Each row is a point on a landscape with many peaks, with its height.
From any point a climber takes the steepest step (rise divided by distance) to one of its 2 nearest points. It stops when none of these is higher. Distance is the straight distance between rows; heights are no part of it.
bib (h 0.19): [-2.65 -3.93  1.61 -1.26  2.19 -0.89 -4.30 -2.16 -3.04  1.53  0.11 -3.24
 -0.40  3.55  0.42  0.01 -3.53 -1.06 -0.75  1.19 -0.15  2.56  2.29 -0.12
 -3.48]
seso (h 3.31): [ 0.12 -2.59  2.04  0.68  0.46 -4.20 -5.22  0.80 -0.67  1.70  1.74  0.53
 -1.62  3.79  2.89 -0.13 -0.78  0.12 -0.75 -0.07 -0.40  1.92  0.21  0.85
 -1.53]
Bar (h 0.92): [ 0.18 -1.99 -0.09 -1.95  3.94  0.17  2.52  0.11  3.00  0.36  2.33 -0.29
  0.91  1.83 -2.53  1.31  0.58  1.19 -0.52 -3.09 -1.41 -0.57  1.84 -1.55
  1.85]
suke (h 0.36): [ 1.43  0.49 -1.11  1.61 -0.71 -1.99 -1.96 -1.00  0.60 -2.55 -3.46  1.95
 -1.50  0.61 -0.20  0.68  2.93 -2.41 -1.37  0.79 -1.16 -0.55  0.30 -0.63
 -2.52]
masul (h 6.59): [-2.08 -2.53  1.70 -1.05  2.22 -0.18 -2.06 -0.16 -2.15  2.08  1.47 -2.56
  0.33  1.69  0.53 -1.11 -3.13  0.63  0.01 -0.15  0.97  1.21  0.53  0.51
 -0.02]
tul (h 3.40): [-0.12 -4.26  1.31 -0.92  3.70 -3.38 -2.80 -0.06  1.83  0.64  1.50  0.02
 -1.20  4.62 -0.63  2.04 -0.46 -0.69 -2.09 -2.48 -3.09  1.57  1.22 -1.22
 -1.22]
desif (h 0.61): [ 1.90 -1.60 -1.34 -0.48  1.45 -1.75  1.08 -0.60  4.48 -1.36 -0.84  2.30
  0.48  2.08 -3.82  3.46  4.15 -0.80 -3.22 -3.90 -1.17 -1.15  0.97 -1.88
 -0.56]
kazo (h 2.98): [ 1.23 -2.54  0.24  0.57  1.95  0.66  0.40 -2.32  1.33 -0.21  0.04 -1.33
  1.50 -0.29 -0.83 -1.39 -0.08  2.48 -1.54 -1.45  3.17 -0.59  0.02 -2.88
  0.59]
fiteb (h 1.50): [ 2.94  4.22 -0.40  3.14 -3.97 -2.33 -2.51  0.64  0.23 -2.26 -3.41  3.94
 -1.68 -0.97  3.16  0.71  4.39 -1.78  0.80  1.36  1.48 -0.86 -1.94  0.92
 -1.92]
liva (h 4.07): [-2.53 -1.79  1.37 -2.22  1.96 -3.88 -5.45  0.17 -2.25  1.07  1.40 -0.83
 -2.52  4.61  0.67  0.70 -1.40 -2.33  0.13  0.70 -3.95  1.77  1.67  1.12
 -2.16]
vuro (h 3.38): [-0.11  2.92 -1.16 -1.74 -0.60 -2.05 -0.09  2.82 -0.94 -1.21 -0.75  1.66
 -1.46  1.02 -0.69  1.99  2.68 -2.52  0.95  1.08 -2.91 -0.41 -0.18  2.95
 -0.21]
rata (h 1.39): [ 3.20  2.97  0.02  1.71 -3.07 -3.72 -1.58  3.66  1.59  0.07  1.48  4.02
 -1.11  0.91  2.38  1.23  3.22 -0.11  0.80 -0.76  0.47 -0.65 -1.68  2.66
  0.95]
vur (h 0.68): [ 2.59 -2.60 -0.19  0.99  1.79 -3.16 -0.83 -0.18  3.78 -0.49  0.11  2.09
 -0.09  2.31 -1.70  3.03  3.20  0.37 -3.09 -4.21 -0.84 -0.05  0.81 -2.00
 -0.67]
Sunu (h 5.46): [ 0.53  4.28  0.03  0.61 -3.02 -2.01 -0.25  4.54 -0.89 -0.39  1.54  2.59
 -0.85 -1.07  1.82  1.17 -0.34  0.24  1.51 -0.42  0.12 -0.44 -3.20  5.07
  2.19]
ditu (h 4.16): [-0.06 -2.03  1.60  0.89  0.78  0.12  1.28  2.29  1.33  3.58  4.24 -0.58
  1.42 -0.33  2.41 -0.40 -3.33  4.65  2.05 -2.54  2.06  0.22 -1.50  2.13
  3.43]
dad (h 0.76): [ 3.69 -2.43 -0.17  2.11  0.04 -3.79 -1.48 -1.25  4.10 -2.09 -0.91  2.76
 -0.40  1.57 -0.29  2.48  3.38  0.94 -3.84 -3.40  0.62 -0.42  0.41 -3.32
 -1.29]
pono (h 0.90): [ 3.09 -3.98 -0.17  1.70  2.09 -1.71  0.32 -2.62  4.21 -1.53 -0.41  1.07
  1.87  1.07 -2.14  1.02  1.78  2.23 -2.87 -3.51  2.28 -0.56  0.23 -4.20
 -0.49]
kitil (h 1.87): [ 2.76  3.89 -0.59  3.51 -2.98  2.09  1.23 -0.66  0.62 -2.59 -4.10  1.74
  0.95 -4.61  1.60 -1.39  2.79  0.03  0.99  0.99  4.02 -1.23 -3.29 -1.67
 -1.78]
kuziz (h 2.45): [-1.16 -0.77 -1.90 -0.02  0.11  0.47 -0.81 -3.20 -0.63 -2.61 -3.87  0.03
 -0.73  0.67 -1.23  1.17  2.12 -5.13 -1.71  2.89 -3.99  1.04  2.46 -2.41
 -3.76]
pedab (h 1.01): [ 3.82 -2.74  0.32  1.99  2.41 -1.55  1.13 -0.47  4.78 -0.64  1.07  2.07
  1.35  1.44 -0.78  1.18  1.99  3.13 -1.88 -4.00  2.38 -0.68 -0.26 -2.38
  1.33]
gido (h 1.89): [-0.91  2.72 -1.19 -1.70 -1.14 -1.66 -1.56  0.13 -1.80 -2.25 -2.15  0.88
 -2.77  0.77  0.12  0.95  2.66 -4.52  0.42  3.54 -4.51  0.48  0.83  1.32
 -2.18]
Rakom (h 3.83): [-1.53 -5.61  2.26 -1.50  4.71 -0.36 -1.09  0.77  1.25  3.34  3.49 -1.92
  0.93  3.19  0.98 -0.23 -2.95  3.16  0.93 -3.07 -0.63  1.75  0.75  0.07
  0.86]
Renok (h 2.86): [ 0.36  1.03 -0.37 -0.10 -0.38  5.97  3.56 -3.06  0.80  0.64  0.04 -2.33
  0.37 -4.73 -2.63 -2.55  0.29  1.60 -0.61  1.51  1.26 -2.00  2.05 -4.94
  0.76]
lim (h 5.54): [-1.76  3.22 -0.21 -0.16 -2.90 -0.46 -1.34  1.36 -3.77 -0.91 -2.10  0.09
 -1.20 -2.52  1.83 -0.82 -1.05 -2.16  2.05  3.61 -1.12  0.86 -2.03  3.38
 -0.52]
divep (h 4.54): [-2.42 -2.98  1.42 -1.54  1.85  3.64 -0.72 -3.07 -0.88  2.41  1.15 -5.07
  1.20  0.62 -0.23 -2.29 -4.12  2.01 -0.47  0.76  2.42  0.62  3.24 -2.58
 -0.56]
Nide (h 5.49): [-2.58 -1.70  1.56 -1.88  2.24 -1.08 -1.66  1.40 -1.77  2.04  2.39 -2.32
 -0.47  2.57  0.34 -0.19 -3.14 -0.39  1.24  0.72 -1.61  1.99  0.31  1.50
  0.57]
faz (h 0.39): [ 0.78  0.07 -0.52  0.19  0.32 -1.37 -1.54 -0.62  0.06 -1.64 -1.40  0.97
 -1.23  1.03 -0.55  0.48  1.54 -1.59 -0.86  0.85 -1.01  0.32  0.41 -0.30
 -0.92]
nen (h 4.65): [-2.35 -0.94  0.14 -1.70  1.58 -2.52 -2.53  1.13 -1.85  0.47  1.07 -0.98
 -1.32  2.76  0.15  0.25 -1.54 -2.01  0.57  1.49 -2.70  2.05  0.81  1.59
 -0.81]
bipa (h 1.28): [ 3.34  0.91  0.44  3.73 -1.86 -1.71  2.09  4.01  3.19  1.20  4.19  3.87
  1.32  0.22  2.95  1.11  0.69  4.10  2.32 -2.61  2.90 -0.37 -3.10  2.35
  2.92]
sanob (h 2.25): [ 2.60  0.84 -0.60  3.56 -0.97  2.20  0.27 -3.13  0.33 -1.56 -3.19 -0.22
  1.34 -3.01  0.63 -2.24  1.54  1.00 -1.20  0.89  4.15 -1.25 -1.74 -3.55
 -1.78]
Rifom (h 0.71): [-0.92 -1.62 -0.44 -2.88  3.08 -0.75  1.99  0.16  1.30 -0.24  1.58 -0.19
  0.21  2.17 -2.64  1.39  0.80 -0.82 -0.22 -1.26 -2.75  0.06  1.50 -0.29
  1.01]
votaz (h 3.21): [-0.07 -3.59  0.96  0.10  1.51  3.13 -0.14 -4.38  0.04  0.76 -0.48 -2.95
  1.16 -0.24 -1.90 -2.69 -1.96  2.23 -1.99 -0.22  3.02 -0.42  2.53 -4.75
 -1.11]
lus (h 2.44): [ 3.19 -0.23 -0.44  2.58  0.22  1.24  0.47 -2.35  1.45 -2.40 -3.20  0.88
  0.87 -2.44 -0.14 -1.07  2.36  0.66 -1.43 -0.52  3.32 -1.36 -0.93 -3.92
 -0.88]
Falif (h 3.11): [-0.44 -0.80  1.63  1.19 -1.33 -4.25 -5.70  2.09 -2.03  1.60  2.31  0.93
 -2.04  3.10  3.51 -0.01 -1.17 -0.37 -0.05  1.04 -0.32  1.70 -0.63  2.72
 -1.58]
balik (h 3.41): [ 0.66 -4.57  1.19  0.03  3.23  0.11 -0.45 -1.47  1.77  1.06  0.51 -0.86
  1.11  1.65 -1.25 -0.19 -0.87  1.75 -1.96 -2.57  1.38  0.22  1.04 -2.77
 -0.29]
zaf (h 5.65): [ 0.33  3.16  0.70  1.78 -3.88 -1.74 -1.38  3.90 -2.78  0.33  0.48  2.22
 -1.09 -1.12  3.29 -0.12 -0.96  0.79  1.42  1.15  1.17  0.65 -3.28  4.34
  1.72]
giz (h 0.55): [ 2.93  0.22 -1.83 -0.13  0.26 -2.15  0.05  0.19  4.60 -2.46 -1.65  3.12
  0.13  1.28 -2.42  3.68  6.03 -0.38 -3.06 -3.15 -0.12 -1.26  0.50 -1.01
 -0.62]
tose (h 1.46): [ 3.41  3.75 -0.19  2.31 -3.92 -3.47 -3.10  1.44  1.31 -1.71 -1.46  4.77
 -1.62  0.88  2.92  1.02  4.42 -1.34 -0.17  0.00  0.44 -1.11 -0.84  0.98
 -1.89]
vok (h 5.07): [-2.36  1.77 -0.22 -0.73 -2.06  0.47 -1.38 -0.11 -4.94 -0.06 -2.30 -1.38
 -1.06 -1.26  1.08 -1.33 -2.21 -2.24  0.84  3.92 -1.35  1.54 -1.01  2.49
 -0.80]
rel (h 5.88): [-0.28  4.02 -0.32  1.25 -4.56 -1.84 -2.01  2.96 -3.53 -0.82 -0.84  1.47
 -2.05 -1.78  3.10 -0.33 -0.65 -1.43  1.34  2.66 -0.11  0.87 -3.06  4.57
  0.35]
Supe (h 2.67): [ 2.90 -1.78 -0.21  1.71  0.88  1.20  1.04 -3.27  1.65 -1.49 -1.55 -0.32
  1.19 -0.89 -1.76 -0.78  0.97  1.45 -2.08 -1.36  3.79 -0.82  0.17 -4.28
 -1.13]
muv (h 1.66): [ 0.53  0.02 -0.46  2.61 -1.92  3.00 -2.23 -3.51 -2.57 -1.05 -4.85 -2.58
  0.69 -1.83  2.09 -2.77 -0.63 -1.12 -0.99  3.41  2.83  0.82  0.12 -2.05
 -4.20]
zop (h 4.17): [-2.93  3.20  0.13 -0.20 -4.02  3.63  1.63 -0.46 -3.78  1.16 -0.78 -1.37
 -0.21 -5.01  0.43 -2.52 -4.38  0.72  1.41  2.31  0.56 -0.33 -0.62  1.84
  1.99]
Zufuz (h 2.87): [-0.39 -1.55 -1.30 -0.27  0.90  1.46  0.86 -3.61 -0.56 -2.28 -2.31 -0.43
 -0.31  0.06 -1.97  0.33  0.92 -3.36 -2.01  1.36 -1.94  0.14  2.52 -3.29
 -2.89]
Led (h 1.77): [ 3.77  3.90 -0.98  3.25 -2.85  0.15  1.20  0.24  2.27 -2.54 -2.67  2.82
  0.31 -2.84  1.48  0.66  4.35  0.36  0.72  0.19  3.72 -1.48 -2.80 -0.48
 -1.06]
reb (h 4.64): [ 0.62 -0.73  1.08  0.04  1.30  0.04  2.01  4.09  2.42  3.16  4.68  0.53
  1.02  0.01  1.87 -0.36 -1.75  3.88  2.33 -3.00  0.19  0.06 -2.20  2.62
  4.70]
Bofi (h 3.57): [-0.68  0.15  1.10 -0.05  0.04  1.72  2.08  1.51  0.60  3.04  2.61 -1.12
  1.00 -2.37  0.84 -1.30 -3.56  4.11  1.46 -1.49  1.87 -0.11 -1.00  1.25
  4.03]
Pulo (h 5.50): [-2.62 -3.40  1.94 -0.87  2.03  1.31 -1.52 -2.12 -1.45  2.25  1.25 -4.33
  1.10  1.80 -0.14 -1.70 -4.11  1.64 -0.24  0.34  2.20  1.66  1.51 -0.70
 -0.93]
kago (h 3.84): [ 0.39  0.06 -1.26  1.61 -0.11  4.34  1.40 -4.45 -0.47 -1.71 -3.71 -1.08
  0.95 -2.65 -1.35 -1.97  0.54 -2.31 -1.63  2.45  0.31 -1.03  1.22 -4.11
 -2.82]
zon (h 2.82): [-4.35  1.29  0.66 -2.32 -2.21  3.02  1.72 -0.57 -4.13  1.79  0.83 -2.75
 -0.33 -2.03 -0.25 -1.62 -4.76 -1.00  0.91  2.75 -1.31  1.07  0.87  1.03
  1.51]
turu (h 0.45): [ 1.54  1.01 -2.10  1.24 -0.31 -0.30 -0.10 -1.63  1.91 -3.12 -4.24  2.00
 -0.48 -0.79 -1.47  1.79  4.55 -2.52 -2.03 -0.11 -1.40 -1.32  0.01 -1.70
 -2.41]
lir (h 1.56): [-3.02  2.21 -0.29 -3.32 -0.52 -0.66  1.66  3.22 -2.42  0.80  1.97 -0.47
 -0.82  0.30 -0.51  0.93 -2.16 -1.77  2.97  1.13 -4.37  1.20 -0.41  4.76
  2.26]
Pafe (h 0.63): [-3.86 -1.15  0.37 -1.15 -0.48  1.21 -1.98 -1.71 -4.80  0.98 -1.75 -3.57
 -0.52  0.96  0.75 -2.09 -3.79 -2.60  0.65  3.89 -0.38  2.00  1.51  0.80
 -2.30]
Zevag (h 1.43): [ 3.89  2.80  0.46  2.33 -3.67 -4.59 -2.47  2.19  2.69 -0.96  0.91  5.16
 -1.80  1.92  2.53  1.97  4.29 -0.48 -0.10 -0.94  0.66 -0.54 -0.51  0.98
 -1.02]
sulip (h 1.60): [-0.59  0.93  0.70 -0.45 -1.67 -3.53 -5.66 -0.16 -2.30 -0.64 -2.19  0.59
 -3.02  1.15  2.81 -0.53  0.78 -3.52 -0.49  2.89 -2.06  1.02  1.08  0.99
 -3.26]
Ramap (h 2.00): [ 1.69 -0.45 -0.47  3.56 -0.68  1.23 -1.83 -3.35 -0.87 -1.79 -3.73 -0.76
  0.78 -1.60  1.66 -1.99  0.61 -0.06 -1.81  1.88  3.75  0.47 -1.03 -2.77
 -3.06]
Pelo (h 5.28): [-1.14  4.84 -0.63 -0.88 -3.22 -0.46  0.83  3.75 -2.49 -0.92  0.34  1.66
 -1.34 -2.42  0.42  1.06 -1.00 -0.21  2.05  0.90 -1.58 -0.31 -2.80  5.21
  2.23]
vupil (h 3.04): [ 1.67  1.85  0.27  2.82 -2.70  0.61  2.33  2.64  0.02  0.77  2.08  1.64
  1.40 -2.53  1.71 -0.26 -1.32  3.73  1.74 -1.17  4.11 -0.45 -2.97  1.57
  3.62]
fiv (h 1.81): [-4.50  2.31 -0.02 -3.21 -1.61  0.55  1.44  1.95 -3.84  1.42  1.48 -0.42
 -0.72 -1.10 -0.50 -0.33 -3.93 -1.55  2.66  1.44 -3.58  1.35 -0.46  3.25
  2.38]
gek (h 2.28): [-0.71  0.17 -0.57 -1.45  0.26  4.42  3.64 -1.98  0.15 -0.10  0.28 -1.45
  0.64 -2.67 -2.62 -1.33 -0.22  1.01 -0.24  0.88  0.78 -2.40  2.40 -3.50
  1.51]
volev (h 1.34): [ 3.57  2.03 -0.06  3.10 -2.12 -2.88  0.19  4.38  2.24  0.04  2.84  4.54
  0.01  0.97  2.17  1.90  2.45  2.45  1.34 -1.51  2.19 -0.19 -2.21  2.36
  2.02]
korok (h 3.27): [ 1.67  1.25  0.14  2.18 -1.35  0.64  1.07  0.62 -0.79 -0.03  0.06  0.63
  0.86 -2.55  0.89 -1.04 -0.64  2.38  0.49 -0.20  3.43 -0.61 -2.42  0.20
  1.82]
Retir (h 3.26): [ 0.27 -0.71 -1.65  0.15  0.94  2.65  2.27 -3.55  0.23 -2.48 -2.76 -0.41
  0.84 -1.63 -2.56 -0.22  1.88 -2.19 -1.81  0.95 -0.84 -1.32  1.67 -3.73
 -1.75]
Puse (h 0.52): [ 2.73  1.10 -2.08  0.25 -1.02 -1.86 -0.50 -0.35  3.53 -2.79 -3.21  2.95
 -0.61  0.79 -1.38  3.07  5.40 -1.83 -2.24 -2.28 -1.11 -0.93  0.51 -1.26
 -2.29]
pata (h 0.54): [ 0.15 -1.16  0.09 -1.23  2.34 -0.91 -0.23 -0.11  0.43 -0.67  0.24  0.18
 -0.25  2.30 -1.67  0.68  0.69 -1.17 -0.96 -0.13 -1.66 -0.11  1.27 -0.42
 -0.11]
Dopa (h 0.94): [-2.17 -0.10 -0.15 -4.25  2.22  1.28  3.83  1.85  0.91  2.24  3.68 -1.84
  0.41  1.26 -1.29  1.02 -1.08  0.42  1.72 -0.99 -3.68 -0.11  1.47  1.02
  3.66]
Gakod (h 0.93): [-3.14  0.06  0.25 -0.19 -2.12  2.37 -1.99 -2.32 -4.64  0.88 -2.27 -4.11
  0.58 -1.21  1.37 -2.71 -4.02 -1.62  0.26  4.12  0.99  1.42  1.08  0.81
 -2.42]
kedo (h 2.03): [ 2.32  2.04 -0.87  3.14 -2.93  2.93  0.54 -1.25 -0.51 -1.74 -3.17  0.00
  1.39 -4.37  1.16 -2.29  0.69  1.08  0.00  1.14  4.79 -1.70 -2.38 -1.87
 -0.75]
piza (h 3.52): [-3.42  2.00 -0.20 -1.21 -2.83  4.62  1.99 -1.58 -3.69  1.26 -0.93 -2.91
  0.35 -4.04  0.24 -2.30 -4.12  0.15  0.94  3.07  0.05  0.01  1.08  0.24
  1.32]
Zuzul (h 1.55): [ 1.80  3.69 -1.52  2.38 -2.72 -0.25 -1.46 -0.55  0.08 -2.88 -4.98  2.58
 -1.26 -2.48  2.25 -0.23  3.83 -2.38  0.48  2.41  0.35 -0.80 -1.89  0.10
 -2.68]
sito (h 4.19): [ 0.00 -0.24  0.31 -2.01  2.54 -0.74  2.05  4.61  2.30  2.41  4.23  0.26
  0.58  0.60  0.41  1.13 -0.65  1.95  2.33 -3.56 -2.04 -0.89 -1.26  3.48
  4.17]
kefo (h 3.70): [-0.37  1.65 -1.92 -3.15  0.86 -1.41  1.54  4.52  2.25  0.09  2.24  1.07
  0.38  2.81 -2.00  3.38  3.15 -0.74  1.47 -2.14 -3.86 -0.96 -0.24  3.59
  1.85]
mul (h 2.14): [-1.02 -0.08 -1.51 -1.00  0.01 -1.33 -1.62 -1.72 -1.25 -2.18 -2.83  0.16
 -1.93  1.38 -0.87  0.76  1.86 -4.58 -0.90  2.99 -4.02  0.53  1.78 -0.37
 -3.08]
bega (h 0.56): [ 0.94 -1.60 -1.68 -1.17  1.98  1.26  3.59 -2.29  3.47 -1.79 -0.40  0.36
  1.51  0.75 -4.70  2.57  3.08 -0.81 -2.67 -2.75 -1.68 -1.68  2.52 -3.87
 -0.22]
Gul (h 2.92): [ 1.46 -5.13  1.67  1.90  2.73 -1.98 -0.36  2.48  3.43  3.52  5.28  0.97
  1.45  3.06  3.33  0.31 -0.78  4.24  1.78 -4.16  1.39  1.17 -1.75  1.49
  2.31]
pavug (h 4.66): [-2.47  3.89  0.11 -0.06 -3.82  1.83  1.22  0.87 -3.73  0.47 -0.93 -0.25
 -0.58 -4.00  1.06 -1.73 -4.34  1.08  1.70  1.07  0.55  0.02 -2.24  3.47
  2.32]
gud (h 4.58): [-1.57 -3.85  1.46 -1.72  3.96 -0.43  0.19  0.50  0.84  1.97  2.75 -1.79
  0.49  2.52 -0.46 -0.39 -1.66  1.24  0.55 -2.51 -0.93  0.82  0.76  0.07
  1.03]
zuki (h 0.47): [ 0.29  0.03 -2.44 -1.79  1.89  1.79  4.06 -1.04  2.58 -1.40  0.04  0.52
  0.74  0.75 -4.80  2.78  4.10 -1.62 -1.30 -1.37 -2.14 -2.13  2.26 -1.82
 -0.31]
sen (h 3.55): [ 1.02  1.03 -0.02  1.60 -0.99  0.47 -0.06 -0.30 -1.38 -1.01 -2.29 -0.33
  0.65 -1.58  0.83 -1.36 -0.62  0.45  0.66  1.69  2.11 -0.49 -1.58  0.06
  0.15]
Lar (h 1.85): [-1.06 -0.45  0.01 -2.13  1.25  2.75  3.54 -1.09  0.20  0.12  0.92 -1.33
  0.55 -0.25 -2.87 -0.85 -0.71  0.06 -0.11  0.63 -0.65 -1.17  2.14 -2.10
  1.67]
gep (h 1.64): [ 1.68  4.23 -2.08  1.86 -2.43  0.28  0.92  0.28  1.31 -3.73 -4.50  2.59
 -0.56 -2.93 -0.19  1.25  4.68 -2.70  0.14  0.96 -0.02 -1.76 -1.57  0.34
 -2.04]
sanuk (h 1.70): [ 2.31  3.89 -1.51  1.54 -2.00 -0.28  1.05  1.06  2.12 -2.45 -2.35  2.69
 -0.11 -1.44 -0.56  1.43  5.17 -0.93  0.19  0.24  1.94 -1.52 -1.52  0.85
 -0.84]
leba (h 3.25): [-0.14 -4.92  1.99 -0.03  3.93 -1.32 -0.76  1.62  2.49  3.26  4.77 -0.22
  0.92  2.85  2.01  0.12 -1.94  3.04  1.87 -3.92 -0.37  0.66 -0.68  1.41
  1.36]
Fotu (h 3.12): [-0.50  1.88  0.61  0.32 -2.24  2.06  1.70  0.83 -0.39  2.07  0.91 -0.77
  0.72 -4.21  0.89 -2.27 -3.54  3.91  1.05 -0.59  3.22 -0.58 -1.90  1.20
  3.72]
refir (h 0.70): [ 1.16 -2.59 -0.70 -1.05  3.44  1.44  2.55 -1.95  3.72 -0.41  1.02  0.24
  1.67  0.84 -4.05  1.22  1.90  1.23 -2.07 -3.44 -0.65 -1.53  1.76 -3.57
  1.19]
nebe (h 3.77): [-0.86 -2.38  1.36 -0.26  0.97  3.81  0.02 -4.22 -1.03  2.34  0.42 -4.65
  1.72 -0.88 -0.66 -3.03 -3.67  2.33 -0.95  0.81  4.20 -0.45  2.24 -3.72
 -0.65]
giru (h 2.85): [-0.13  3.23  0.47  1.59 -3.43  1.48  2.48  2.46 -0.71  1.16  1.38  1.23
 -0.03 -4.56  1.84 -1.19 -3.25  3.79  2.14 -1.40  3.40 -0.44 -3.41  2.70
  3.60]
zira (h 0.38): [-3.93 -2.54  1.48 -1.72  1.36  0.28 -2.92 -1.63 -4.27  1.02 -0.46 -3.74
 -0.19  2.02  0.56 -0.58 -3.39 -1.50  0.28  2.73 -0.17  2.39  2.37  0.01
 -2.95]
bot (h 1.72): [-0.82  2.74 -0.65 -0.28 -2.41 -3.35 -4.42  0.11 -2.18 -1.84 -2.79  1.31
 -2.55  0.64  2.01 -0.50  1.43 -4.13  0.51  3.27 -3.00  1.12  0.11  1.98
 -2.30]
zum (h 0.95): [-3.49 -0.11  0.20 -5.07  1.64  0.57  3.77  1.75 -1.16  1.98  3.54 -1.62
 -0.21  1.73 -1.48  0.93 -1.38 -2.05  1.88  0.33 -4.73  0.59  2.04  1.89
  2.69]
kad (h 3.53): [-0.77  2.84 -1.61 -2.91  0.69 -1.42  1.35  2.90 -0.23 -0.15  0.90  1.00
 -0.47  1.35 -2.17  2.15  2.27 -1.97  1.21  0.15 -4.19 -0.17  0.30  2.83
  0.89]
sur (h 5.05): [-1.64  3.63 -0.02 -0.63 -2.30  0.23  1.69  2.56 -2.24  0.16  0.42  0.80
 -0.56 -2.50  0.91 -0.42 -2.54  0.38  2.42  0.41 -0.01 -0.40 -2.63  3.60
  2.63]
kida (h 1.12): [ 3.59 -0.92  0.18  1.58  1.33 -1.16  1.51  1.32  3.86  0.05  2.32  1.78
  1.54  0.30 -0.40  1.09  2.36  3.00 -0.55 -3.39  2.81 -1.25 -1.44 -0.28
  2.21]
veluf (h 1.33): [-1.57 -0.03 -0.51  1.50 -2.03  3.00 -2.20 -3.60 -3.60 -0.62 -3.72 -3.24
  0.88 -1.96  1.52 -3.21 -2.13 -1.60 -0.74  4.62  1.40  0.85  0.08 -0.67
 -3.60]
Nim (h 1.20): [ 3.60  0.09 -0.08  2.24  0.13 -1.03  2.65  3.10  4.07  0.76  3.35  2.52
  1.73  0.17  0.73  0.83  2.00  3.72  1.23 -3.24  3.20 -1.15 -2.45  0.80
  2.90]
vuf (h 3.91): [-0.20 -1.42  0.61  0.73  0.36  4.77  1.30 -5.25 -0.05  0.08 -1.46 -2.71
  1.09 -2.41 -1.98 -2.72 -0.89  1.24 -1.34  1.36  2.60 -1.42  2.00 -5.18
 -1.36]
rovu (h 3.85): [ 0.13 -4.78  1.18 -0.71  3.94 -1.59 -1.04 -0.50  2.05  0.99  1.84 -0.54
  0.30  3.19 -1.12  1.06 -1.15  1.77 -1.56 -2.57 -0.63  1.09  0.85 -1.39
 -0.42]
vuv (h 1.38): [-1.77 -0.65  0.27 -3.08  3.02  2.21  3.90 -0.04  0.69  1.88  2.42 -1.77
  0.64  0.66 -1.92 -0.20 -1.27  0.58  0.56 -0.88 -1.98 -0.61  2.35 -1.36
  3.03]
vob (h 2.27): [-4.37  0.41  0.56 -3.25 -0.55  1.17  1.75  0.47 -3.78  1.66  1.62 -2.61
 -0.44 -0.04 -0.40 -0.98 -4.15 -1.71  1.61  2.23 -2.52  1.62  1.55  1.37
  1.35]
val (h 0.01): [-2.36 -5.17  1.97 -1.39  3.90 -0.98 -3.55 -1.57 -1.22  1.61  1.68 -2.99
  0.01  4.43 -0.12  0.42 -3.34  0.11 -0.72 -0.66 -0.48  2.62  2.19 -0.76
 -2.68]
zala (h 3.90): [-0.01  0.64 -0.04 -2.05  2.51 -1.22  2.03  4.56  2.74  1.58  3.51  0.93
  0.34  2.16 -1.14  2.37  1.53  1.21  1.42 -2.97 -3.27 -0.54 -1.05  3.46
  2.70]
lofug (h 1.29): [-3.00  1.41 -0.04 -4.08  1.20 -0.82  1.39  2.85 -1.55  1.11  2.89 -0.60
 -1.11  1.78 -1.14  2.27 -0.76 -3.16  1.94  0.95 -5.68  0.94  1.07  2.70
  1.48]
lon (h 4.72): [ 0.15 -0.06 -0.38  0.61 -0.01  4.16  0.91 -3.29 -1.27 -0.61 -2.25 -2.38
  1.25 -3.55 -0.82 -2.74 -0.63  0.41 -0.76  1.97  1.67 -1.30  0.96 -3.03
 -1.13]
ran (h 4.04): [-0.60  0.08 -0.44  0.57 -0.40  2.34  0.32 -1.67 -1.93 -0.63 -1.85 -1.49
  0.58 -2.39 -0.30 -2.16 -1.23 -0.60 -0.12  2.16  1.09 -0.11  0.37 -1.16
 -0.85]
sak (h 3.58): [-0.41 -3.30  1.73 -0.08  2.35 -4.11 -4.79 -0.28 -0.05  1.05  1.47  0.37
 -1.91  4.51  0.70  0.64  0.12 -0.55 -1.32 -1.07 -1.57  2.03  0.96 -0.05
 -1.78]

For each start below, name the point where the climber stops.
zum => rel
pavug => rel
sulip => lon
bot => lon
vuro => reb

Call two points neighbours if one is among the 2 nearest of the other. Go from one point of each pair to the other, from neighbour to neighbour, staying as high as possible. Name the lowest point that can't be avoided.
sak / Bar => suke
sak / reb => Gul
gud / masul => tul
lon / masul => votaz
